Points on a hilly landscape, in no order, each with its height.
A climber steps from a point to the highest of its 2 nearest points, and stops where none of them is higher. Distance is the straight distance between rows; heights are no part of it.
(558) (h 3.70): 14; 7; -15; 29; -28; 10; -19; 5; -28; -6; 6; -26; -1; -2; 36; -21; -49; -16; 37; -4; 27; 7; -1; -15; 17; 31; -18; -17; 9; 27; -44; -49; 8; 10; 18; 19; 11; 20; -3
(604) (h 3.65): -19; -5; -13; 25; 19; -25; 37; 12; 9; -2; 10; 3; 10; 3; -50; 16; 14; 13; -5; -13; 3; -7; -2; -3; -7; -14; 20; 16; -41; -32; 15; 28; -20; 2; 3; 1; -8; -11; 14
(96) (h 2.76): 18; -2; 20; -37; -3; 6; -5; 51; 21; 11; 6; -32; 5; -12; -23; -9; 13; 3; 12; -6; -12; 13; -15; -24; 22; -4; 34; -7; -24; 16; 6; -13; 15; -37; 10; 19; 18; 18; -14
(39) (h 0.31): 2; -1; 7; 0; -6; -12; 18; -15; 12; -13; 13; 31; 1; 7; 18; 11; -20; -8; -6; -4; -37; -2; -18; 31; -12; -10; -42; 10; 24; -6; -25; 12; -32; -21; 9; 0; -16; -36; -22
(578) (h 4.21): -3; -12; -10; -12; 49; -11; -2; -12; 8; 3; 3; -6; -9; 28; -5; 37; -5; -12; -13; 17; -1; -10; -13; 2; -13; -20; -3; -5; 20; 3; 9; 35; -39; -19; -11; -3; -20; -35; -12
(895) (h 6.24): 17; -16; -4; 25; 27; 3; -5; -35; -4; -19; -35; 22; -4; 7; 36; 36; 5; 12; -10; 19; -18; -5; -5; -6; -41; -15; 3; 16; 30; -51; 7; 40; -23; 33; -7; -16; -3; -6; 1
(753) (h 1.53): 25; 6; -8; 25; -11; 18; -45; 23; -20; 7; -32; -36; -11; -5; 18; -12; -16; 18; 16; -1; 42; 5; 13; -29; 27; 32; 3; -5; 1; 11; -15; -1; 6; 33; 2; -7; 6; 33; -7
(742) (h 5.26): -10; 7; -4; -36; 65; -2; 2; 12; -9; 0; -4; -2; 15; 15; -24; 25; 12; 2; -33; 13; -5; 0; -29; 16; -9; -7; 20; 4; -8; 10; 12; 57; -21; -6; -14; -4; -5; -25; 5
(234) (h 2.39): -7; 11; -16; 23; 6; -17; 13; -30; -12; -1; 1; 6; 2; 11; -19; 17; 35; 24; -5; -6; 2; 6; -2; 4; -26; 21; -19; -4; 15; -20; -3; 27; -5; 44; 15; -13; -4; -9; 4
(216) (h 3.10): -12; -42; -21; -31; 20; -34; -32; -46; 21; -24; 16; 27; -19; -9; -7; 35; 1; 14; -22; 37; -25; -8; 0; 4; -20; -11; 5; 16; 41; 18; -16; -1; -25; -7; -13; 9; -26; -6; 18
(340) (h 2.42): -16; -19; 16; 24; 0; -6; 3; -7; -18; 1; -6; -16; 28; -6; -13; 21; 16; -22; -3; -12; 12; -32; 1; -7; -7; 3; 26; -27; -6; 24; 19; -32; 11; 9; 16; -14; -21; -3; 7
(969) (h 2.40): -7; -19; 32; -3; -5; 4; 7; 38; 21; 9; -5; 8; 5; -17; -14; 3; 3; 4; -7; 14; -12; -4; -12; 0; 18; -26; 26; 10; -27; 5; 12; 1; 11; -29; 8; -1; -2; 3; 7
(61) (h 1.97): -12; -33; -14; 19; -34; -2; 0; -26; 4; 32; 20; 15; -16; -27; 3; 31; 23; 14; 13; 4; -18; -16; -12; 5; -20; -8; -14; -7; 11; 3; -15; -26; -3; 8; 9; -19; -19; 11; -2
(478) (h 1.99): -3; -2; -28; 5; 4; 8; -29; -4; 9; 11; -2; 22; -15; -25; 23; 16; 13; 35; 2; 22; 3; -9; 5; -24; 36; -13; -7; 4; 12; 3; 16; -4; -8; 0; -17; -8; -13; 12; 6
(10) (h 3.40): -23; 27; 26; 8; -24; 3; 32; 15; -2; 23; 8; 9; 12; -12; -14; -24; 3; -30; 5; -39; -30; -5; -1; 38; 4; -8; -33; 4; -29; -13; 9; -15; 20; -16; 5; 1; 8; 7; 6
(860) (h 5.04): -6; 15; -3; 19; -18; 5; 28; -1; 7; -19; -6; 32; 0; 1; 8; -45; -5; 24; -20; -3; -4; 28; 2; 15; -5; 11; -19; 26; -29; -48; -1; 7; 9; 10; -1; 0; 9; -10; 6
(611) (h 3.98): 0; 28; -6; -30; -8; 8; -16; -27; 18; -38; 1; 30; 4; -5; 19; -36; -1; 44; -30; 16; -10; 14; -8; 8; 11; 15; -26; 9; 19; -22; 8; -8; 39; 1; 7; 3; 2; -7; 12
(806) (h 4.55): -1; 3; 9; 20; -3; -2; -7; 11; -22; 30; -2; -42; -7; -9; 3; -6; 6; -22; 24; -20; 17; -10; -3; -14; 15; 9; -20; -21; -17; 34; 9; -24; 9; -11; 12; 4; 10; 29; -11
(803) (h 3.64): -18; 0; -18; -11; 12; -5; -1; -11; 25; -27; -18; 23; 7; -2; 7; -6; 0; 0; -19; 1; -5; -9; 12; -6; 14; -12; -16; 7; -2; 2; 27; 2; 27; -30; 10; 8; -32; -15; 2
(375) (h 2.91): 7; 32; 21; -40; -17; 17; 18; 18; 18; 25; 14; -16; 23; -15; 1; -9; -11; -49; 24; -33; -8; -13; -1; -15; 14; -10; 2; -15; -12; 23; 12; -9; 27; -19; -14; -2; 19; 31; -18
(37) (h 2.80): -4; -8; 11; -46; -19; 15; 14; -9; 34; -20; 18; 9; -11; 2; -15; -10; -28; -24; -10; 19; 16; -18; 4; -8; 12; -15; 7; 9; 10; 22; -5; 15; -6; -24; -24; -14; 7; 9; -15
(706) (h 4.46): -20; 27; -2; -2; -35; 20; 39; -8; -16; 4; 20; 36; 9; -5; 11; -51; 5; 9; 1; -18; -2; 11; 10; 23; -13; -4; -22; 26; -4; -12; -10; -13; 22; 32; -22; -6; 8; -3; 15
(295) (h 1.72): 12; 9; 20; 14; -18; -9; 12; 26; -6; 9; 1; -32; -2; -14; -10; -38; 24; -18; 12; -19; -31; 23; 10; -7; 7; 28; 4; -14; -20; 5; -5; -58; 29; 8; -4; 13; 36; 29; 0
(510) (h 3.58): -4; -44; -10; -9; 31; -23; -15; -41; 14; 0; 29; 0; -14; 7; 4; 44; -2; -5; -6; 28; -1; -17; -15; -6; -27; -25; -8; -10; 40; 22; 1; 2; -36; -21; -8; 6; -30; -29; -5
(923) (h 3.57): -14; 8; -19; -28; -19; -4; 1; -13; 18; -17; 19; 28; -7; 3; -2; -20; 17; 45; -7; 5; -32; 25; -15; 10; -4; 14; -19; 14; 18; -3; -16; -16; 18; 2; 9; 3; -1; -10; 1
(54) (h 4.44): -1; 7; 10; 2; 3; -3; 27; 25; -3; 12; 25; -32; -7; 12; -37; 3; -4; -33; 28; -13; 27; -1; 15; -18; -10; -2; 48; -25; -14; 8; 15; -1; -13; -2; -10; 1; 32; 24; -9
(237) (h 5.31): 27; 10; 5; 18; 27; 3; 0; -22; -20; -28; -43; 28; -4; -9; 40; -4; 5; 4; -21; 15; -1; 26; 0; -2; -16; 8; -15; 9; 0; -40; 15; 43; -26; 14; 8; -1; 10; -4; -9
(288) (h 1.35): 40; 15; -1; 29; -10; 11; -25; 5; -33; 2; -15; -45; -5; 15; 14; 1; -21; -6; 29; 5; 64; 0; 18; -25; 1; 23; 0; -25; 26; -2; -11; 19; 2; 32; 13; 4; 10; 14; -8
(23) (h 3.12): -28; -27; 18; 4; -10; -16; -11; -5; 52; -1; 21; 28; 27; -16; -7; 44; -21; 23; -17; 5; -31; -3; -32; 4; -20; -32; 14; 27; 10; -2; -4; 0; -1; 21; -9; -11; -33; -10; 14
(354) (h 2.54): 12; -11; -27; -6; 1; -26; -7; -33; 39; -28; 9; 45; 1; -12; 5; 10; -16; 45; -23; 11; -37; 20; -25; -3; -9; -6; -2; 41; 7; -42; -18; 6; -9; 33; 8; 4; -15; 0; 20
(656) (h 1.73): 29; -25; -6; 8; 10; 11; -20; 11; -17; 4; -38; -32; 12; 12; -11; 12; 0; 19; -19; 4; 11; -16; -20; -18; 12; 2; 25; -23; -20; -13; 10; 8; -13; 17; 8; -11; -14; -19; 8
(984) (h 2.14): -6; -6; 45; -5; -7; -7; 24; 25; 24; 2; 10; 23; 3; -20; -24; -21; 18; 14; -7; 5; -29; 9; -1; 16; 12; 0; 26; 30; -21; -25; 5; -3; 16; 6; 9; -10; 14; 18; 18
(255) (h 3.34): -19; 6; -16; 29; -34; 12; 10; -19; -9; -16; -4; 19; -1; 12; 32; -18; -15; 10; -15; 6; 3; 14; 10; 9; -6; 1; -41; -3; 11; 0; -30; -25; 4; -9; -12; 3; 3; -34; -1
(455) (h 1.22): 25; 26; -22; -13; -25; 17; 19; 13; -50; 1; 0; 3; -14; -18; 10; -47; 21; 7; -5; -3; 21; 40; 37; 8; -7; 15; -9; -2; 9; 22; -31; -8; 17; 10; 1; 22; 19; 1; 0
(715) (h 1.66): -2; -20; 25; 9; -13; -9; 27; 22; 5; 21; 6; -42; 4; -13; -38; -16; 31; -23; 12; -36; -37; 0; -1; -2; 3; 2; 5; -9; -49; -8; 12; -42; 16; -15; -8; 5; 23; 27; 3
(601) (h 4.35): -3; 41; -4; -11; -10; 11; 18; 27; -10; 15; 11; -29; -8; 6; 8; -29; -32; -29; 18; -18; 17; 39; 18; 6; -2; 21; -29; -10; -20; 24; -45; 11; 23; -29; 6; 35; 36; 14; -9
(781) (h 1.74): -3; -1; -6; 40; -1; 8; -45; 20; -16; 15; -36; 0; -15; -17; 43; 3; 0; 20; 18; -5; 14; -12; 13; -15; 30; -1; -12; 8; 0; 12; 11; -11; 11; 1; -6; -14; -6; 27; -10
(1027) (h 3.76): 9; 10; 12; -17; 32; -4; -36; 15; -5; 2; -32; -18; 4; 25; 21; 11; -8; -20; 10; -17; 4; 3; -6; 7; 18; 7; -12; -13; -5; 26; 6; 15; -1; -34; 27; 18; 1; -12; -19
(329) (h 3.17): -8; 6; -4; 0; -10; 6; -17; 14; 23; -37; -20; 10; 19; -8; 5; -20; -12; 27; -10; -7; 14; -15; 4; -23; 28; -8; 11; 11; -15; -14; 38; -17; 33; -13; 6; 0; -26; -6; 1
(395) (h 1.54): 16; -37; -16; -11; 30; 0; -20; 29; -29; 16; -13; -30; -10; 3; -36; 20; 28; 24; -3; 17; 0; 1; -18; -2; -7; -3; 53; -11; -11; 3; 7; -1; -20; 7; 5; 10; -11; -17; 15
(614) (h 5.49): 18; -10; -19; 32; 6; -5; -29; -30; -18; -17; -21; 16; -12; 1; 36; 39; 13; 24; 1; 14; -1; -9; 17; 0; -15; 2; -2; -8; 43; -23; -7; 8; -26; 15; -1; -6; -5; -8; -3
(111) (h 2.62): -12; -6; -9; -8; 25; -22; 25; -21; -1; 3; 10; 10; -26; 15; -38; 6; 22; -5; -14; 12; -15; 8; -5; 22; -15; 17; -1; 14; 8; -12; -11; 24; -14; 21; 12; -13; -4; -6; 10
(177) (h 4.01): -15; -16; 5; 14; 15; -8; 31; 23; -13; 22; 23; -32; -2; 13; -55; 11; 13; -11; 19; -19; 10; -22; -4; -3; -17; -22; 40; -12; -37; -12; 27; 3; -17; -14; -13; -3; 10; 6; 3
(107) (h 5.15): 17; 16; 7; -3; 19; -7; 10; 26; -16; 22; 7; -48; -7; -18; -11; 0; -2; -57; 39; -19; 22; 7; 20; -23; 0; 14; 9; -27; -10; 29; -6; -2; 12; 2; 6; 26; 31; 49; -6
(68) (h 0.73): -10; 22; 19; 30; -12; 10; -3; -7; 8; -4; -9; 7; 26; 21; 23; 17; -27; -23; 20; -22; 23; -19; -2; 7; -1; -14; -20; 1; -2; -28; 27; 8; -35; 6; -12; -4; -9; -19; -19
(230) (h 2.92): 6; -1; 11; 0; 16; -8; 13; 2; -3; 5; -13; -4; -27; 15; -25; -18; 13; -5; -22; 21; 3; 27; 13; 19; 9; 26; 3; 2; -17; -20; 0; 19; -20; 11; 4; -6; 19; 0; 11
(949) (h 2.28): -19; -22; -20; 13; 28; -1; 12; -1; -5; 5; 32; 3; 30; 3; -30; 27; 4; 17; -11; 29; 0; -15; -32; 1; -16; -19; 49; -2; -13; 21; 4; 2; 0; 31; -18; -3; -16; -16; 33
(158) (h 0.51): -10; 20; -6; 15; -9; -2; 14; -1; 20; -11; -11; 19; 20; 13; 15; 13; -19; 1; 0; -33; -25; -3; -11; 8; -17; -17; -43; 10; -5; -32; 6; 21; -21; -20; -1; 4; -17; -32; -26
(662) (h 3.39): 22; 31; 6; 19; -19; 13; -21; 38; -27; 8; -7; -32; 8; -14; 32; -29; -31; 6; 26; -14; 1; 26; -16; -13; 27; 36; -24; -10; -4; 18; -42; -31; 25; 13; 22; 23; 28; 24; 6
(870) (h 4.10): 17; -8; 16; 31; -3; -4; -41; 8; -19; 4; -11; -31; 15; 6; 33; 13; -33; -23; 31; -11; 21; -19; -11; -16; 25; 14; -5; -18; 6; 29; -10; -34; -8; -3; 30; 3; -10; 8; -15
(311) (h 1.92): 14; 12; 23; -7; -17; 2; 23; 15; -7; -2; 3; 1; 3; -17; -17; -29; 44; 14; -2; -11; -12; 24; 27; 1; -2; 28; 22; 3; -7; -2; 2; -14; 17; 33; 5; -5; 26; 26; 3
(399) (h 3.75): 0; 20; 15; -6; -24; 9; 9; 37; 14; 5; -9; -26; -12; 11; -11; -35; -6; -1; 8; -18; 7; 32; 21; 4; 6; 13; -17; 6; -32; 3; -16; 13; 25; -33; 6; 16; 27; 15; -21
(219) (h 5.16): 15; 34; -9; -6; 10; 16; 3; 7; -15; 15; -4; -9; -23; 21; 27; -25; -31; -31; 24; 6; 35; 28; 20; 11; 6; 14; -33; 1; 1; 16; -31; 33; 7; 3; -5; 25; 26; 11; -8
(567) (h 4.17): 15; 5; 18; -22; -23; 21; -14; -15; -2; 14; 2; -4; -10; 17; 23; -3; 0; -8; 12; 18; 0; 12; -4; 11; 2; 18; -20; -8; 31; 31; -35; -2; -1; 15; -7; -7; 29; 7; -15
(866) (h 3.03): -6; -4; -25; -3; 14; -4; 4; -36; -12; -22; -4; 22; 4; -3; -8; 11; 18; -4; -9; 9; 31; -27; 30; -14; -2; -15; -1; 0; 21; 9; 23; 19; 6; 10; -6; -3; -25; -10; 10
(810) (h 2.70): 5; -7; 16; -7; -23; 14; 29; -8; -7; 27; 19; -4; -23; 10; -9; 2; -10; -56; 25; 1; 15; -29; 2; 17; -24; -18; -10; -5; 20; 2; -11; 13; -1; -15; -9; -21; 8; 11; -25
(174) (h 3.87): -16; 25; 20; -13; -35; 15; 53; 20; -1; 17; 28; 12; -5; -10; -15; -49; 6; -33; 11; -29; -16; 7; 19; 29; -20; -2; -12; 24; -11; -3; -16; -12; 20; -1; -25; -11; 18; 15; -11
(151) (h 1.82): -7; -25; 9; 18; -37; -3; 21; 5; 10; 26; 15; -8; -11; -12; -21; 1; 28; 6; 14; -9; -25; 2; -12; -3; -13; 1; -2; -6; -15; 0; -5; -33; -5; 2; 9; -6; -1; 8; -8
(377) (h 3.28): 9; 2; 15; 10; 6; -2; 38; 6; -9; 8; -10; -5; -5; 1; -39; -14; 8; -4; -12; -14; 7; -9; 14; 18; -4; -4; 1; 14; -43; -49; 8; 49; -16; 7; -8; -14; 16; 4; 9
(380) (h 2.97): -7; 11; 9; 21; -27; 5; 16; -9; -12; -15; -7; -2; 3; 24; 2; -23; -7; -17; 3; -21; 19; 5; 25; 15; -12; 18; -6; -16; -8; 2; -3; -18; 9; 5; 11; 0; 8; -10; -8
(97) (h 2.04): -15; -9; -7; 15; 14; -19; -72; -26; 0; -22; 0; -9; 17; -15; 35; 35; 0; 33; -23; 2; -1; -13; -5; -11; 26; 24; 0; -22; 28; 19; 3; -41; -6; -11; 10; -15; -37; -8; 3
(473) (h 2.19): -29; 0; -14; 42; -15; -18; 14; -25; 6; -4; 5; 25; 9; 4; -12; 34; 11; 4; 21; -12; 7; -16; 4; 2; -34; -13; -13; 16; 14; -26; 8; 10; -7; 37; 3; -9; -20; -5; 1
(21) (h 2.85): 0; -40; -5; 6; 12; -14; -31; -2; 40; 6; -10; 21; 9; 0; 18; 30; -23; 37; -2; -11; -41; -3; -24; -7; -14; -33; 11; 15; -1; -13; 8; -2; -5; 14; -2; 2; -39; -21; 14
(999) (h 2.25): 1; -20; -30; -18; 8; 6; -16; -3; 16; -1; 2; 14; -18; -12; -11; -3; 32; 39; -5; 36; 13; 9; 10; -18; 29; 5; 27; 23; -3; -9; 8; -2; -5; 5; -15; -1; -13; 3; 20
(694) (h 4.19): -30; 7; -3; -38; 34; -16; 28; 0; 26; -9; 40; 17; 16; -3; -34; 14; -8; -1; -26; 0; -15; -13; -30; 5; 1; -9; 20; 17; -3; 13; 6; 32; -10; -13; -13; -18; -13; -13; 5
(786) (h 3.69): 2; 3; -9; 9; -34; 7; -20; -7; -8; 3; -2; 5; -16; -8; 23; -5; 8; 27; -14; 18; -10; 25; 1; 12; 13; 23; -20; -16; 19; 10; -31; -31; -3; -3; 9; -1; 9; -7; -2
(471) (h 3.55): -29; 11; 9; -12; -5; -14; 19; -19; 32; -13; 36; 35; 29; -7; -14; 15; -18; -8; 1; -12; -13; -19; -21; 7; 7; -19; 0; 10; 3; -1; 18; -5; -12; 9; 4; -5; -24; -8; 12
(484) (h 2.31): -11; 19; 27; -27; 0; 14; 21; 44; 5; 17; 13; -10; 37; -28; -17; 4; -19; -42; 6; -21; 10; -18; 12; -5; 5; -28; 47; -5; -33; 23; 16; 10; 23; -45; -19; 1; 22; 30; -5
(909) (h 3.74): -24; -24; 14; 38; 28; -15; -7; -9; -3; 34; -14; -16; -21; 13; 0; 20; 16; -19; -11; 16; -1; -10; 0; 13; 1; -1; -19; -11; -10; 11; 10; 2; -4; -17; 5; -11; -6; -9; 3
(1011) (h 2.22): -14; -18; 15; 2; 5; -17; -32; -19; 3; -18; 10; -12; 26; -5; 8; 22; 4; 11; -12; -2; -4; -13; -11; -8; 11; 15; 27; -29; 14; 36; 13; -48; -1; 1; 23; -4; -21; -9; 7
(563) (h 0.94): 19; 9; 14; 23; 0; 2; -1; -21; -14; 0; 12; 0; 8; 25; 16; 23; -17; -24; 23; 9; 37; -31; 2; 0; -4; -20; -6; -11; 34; -21; 19; 22; -27; 12; -5; -9; -1; -19; -8
(35) (h 4.13): 1; -26; -2; 34; 19; -8; -14; 5; -29; 32; -4; -49; -25; 14; -5; 19; 1; -21; 20; 4; 33; -27; -19; -18; 1; -10; -1; -28; -5; 15; 23; -9; -8; -21; 11; -2; -5; 8; -9
(379) (h 2.81): -4; 14; 16; -7; -28; 12; -14; 17; 17; -15; -10; -6; 7; -6; 5; -38; -6; 4; -4; -12; 3; -7; 8; -3; 22; 9; 0; -5; -6; 3; 21; -38; 64; -19; 21; 0; -6; 5; -3
(338) (h 1.19): -11; -15; -12; -40; 24; -13; -53; 7; 4; 14; 8; -3; -8; -32; -10; 36; 18; 38; -32; 36; -19; 26; -27; 3; 20; 6; 22; -5; 15; 19; 11; -21; -4; -15; 3; 14; -30; -20; 19
(413) (h 3.56): 15; 11; 30; -41; -14; 16; 2; -1; 23; 4; 13; 3; 5; 7; 12; -9; -22; -29; 9; 3; -11; -1; -9; 7; 18; -1; 2; -8; 12; 25; -8; -11; 7; -2; 2; -3; 22; 15; -8
(381) (h 4.63): 9; 5; -43; 19; 2; 11; -5; -29; -12; -25; -26; 35; -11; -7; 41; -20; 7; 41; -22; 11; -10; 25; 9; -1; -9; 15; -18; 17; -3; -48; -9; 7; 2; 24; -8; 1; 1; -4; 11
(743) (h 3.24): 22; 8; 9; -44; -8; 16; 14; 33; 17; 13; -4; -38; -5; 9; -27; -35; 22; -18; 16; -16; 5; 23; 28; -13; 3; 20; 28; 7; -29; 4; -11; 4; 26; -15; -9; 11; 29; 26; -15
(187) (h 4.14): 14; 32; 9; -25; 6; 14; 16; 9; -1; 5; -3; 6; -13; 18; 5; -22; -24; -26; 14; -12; 34; 3; 25; 13; -1; -3; -8; 11; -8; -4; 0; 52; -5; -2; -16; -8; 24; 17; -20
(813) (h 3.29): -8; -12; -11; -50; 2; -5; 10; -18; 42; -48; 18; 31; 0; -12; -26; -10; -5; 17; -25; 25; -10; -15; -10; -15; 10; -13; 7; 37; 12; -4; -1; 26; -7; -10; -23; -3; -17; -7; 4
(56) (h 1.17): 29; 19; 12; 52; -28; 5; -10; -1; -49; 17; 9; -23; 0; 19; 31; 3; -14; -13; 45; -1; 48; -14; 7; 2; -9; 1; -20; -22; 38; -20; -5; 4; -1; 25; 6; -2; 15; -1; -8
(286) (h 5.17): -14; -20; -12; 20; 34; 13; 8; -2; 15; -5; -23; 23; 14; 0; 8; 40; -1; 11; -18; 29; -15; -20; -9; -18; -24; -39; 16; 38; 6; -23; 9; 42; -3; 26; -35; -18; -16; -7; 17
(570) (h 4.34): 5; -2; -25; -1; 19; 1; -24; 3; 3; -16; -37; 6; -15; 24; 34; -4; -7; -5; 9; -2; -7; 3; 5; -3; 10; -5; -25; 2; 5; 6; 12; 1; -8; -33; 7; 18; -10; -19; -19
(776) (h 2.64): -15; -3; -9; 25; -1; -6; -2; -22; -32; 1; 13; -1; -3; -14; -4; 8; 26; -7; 13; -6; 37; -24; 32; -11; -4; 4; 17; -19; 21; 22; 28; -23; 11; 22; 8; -14; -12; 19; 6
(796) (h 1.37): 11; -23; -4; -44; 23; -7; -25; 4; -5; 18; 0; -10; -14; 2; -24; 22; 22; 9; -12; 18; -23; 16; -20; 11; 1; 10; 27; -15; 11; 18; 3; -12; -26; 4; 14; 11; -14; -19; 9
(783) (h 2.65): -12; -29; -7; -24; -7; -8; -20; -52; 22; -22; 1; 28; -21; -2; 11; 6; 0; -6; -17; 36; -17; -26; 12; 5; -7; -11; -23; 14; 32; 19; -15; -5; 2; -16; -21; -8; -14; 1; 8
(80) (h 2.75): -8; -25; -21; -17; 38; -29; -24; -33; 25; -34; -3; 26; -11; 11; -3; 18; -7; 22; -32; 32; -24; 19; -4; 6; -5; 3; 19; 15; 15; -13; 3; 1; -25; 15; 0; 11; -19; -13; 27
(760) (h 1.57): -1; 16; 7; 7; -15; 1; 15; 28; -37; 23; 7; -10; -5; -11; 2; -39; 30; 14; 7; -23; -44; 30; -12; 14; 0; 14; -21; -6; -10; 10; -24; -46; 24; -6; 6; 18; 38; 4; 11
(424) (h 1.40): 11; 32; -6; -7; -4; 13; 11; 15; -59; -3; -6; 11; 7; 7; 28; -47; 6; 18; -4; -22; 1; 34; -8; 18; -4; 17; -17; -7; -4; 5; -25; -14; 8; 11; 11; 20; 40; -14; 8
(356) (h 2.13): 22; 12; 10; -32; -2; 23; 0; 13; 11; -9; -21; -21; 30; 5; -16; 3; -14; -5; -30; 4; 23; -2; -7; -18; 17; 5; 23; -23; -24; 2; 6; 30; -6; -10; 0; -5; 5; -9; -7
(126) (h 2.61): 8; 16; 10; -16; -20; 7; 23; 1; 1; -8; -8; -4; 32; 11; -18; -5; -16; -27; 0; -40; 5; -18; 9; 9; -5; 2; 18; -23; -28; -18; 10; 4; -7; -10; 12; -8; 1; -5; -7
(758) (h 2.63): -8; -30; -32; -24; 22; 4; -4; -3; 19; -16; 24; 23; 14; -12; -16; 12; -3; 31; -25; 50; -5; -10; -21; -15; 13; -30; 35; 17; -5; 14; 7; 1; -3; -7; -31; 9; -21; -13; 30
(253) (h 3.30): 14; 21; 3; -7; -13; 16; 33; 12; -19; 36; 7; -18; -29; 18; -12; -21; -19; -50; 25; -16; 31; -12; 32; 23; -28; -15; -12; 3; 2; -9; -16; 49; 16; -19; -19; -12; 19; 19; -21
(664) (h 4.92): 13; -9; -18; 29; 26; -12; -29; -7; 2; -25; -38; 10; 1; 0; 50; 27; -6; 16; -5; -2; -29; 3; 10; -11; 2; -3; -17; 1; 23; -11; 12; -8; -28; -14; 15; 14; -26; -23; -10

Where does a climber stop that starts at each point below?
(796): (567)
(234): (107)
(984): (219)
(776): (895)
(329): (895)
(379): (895)
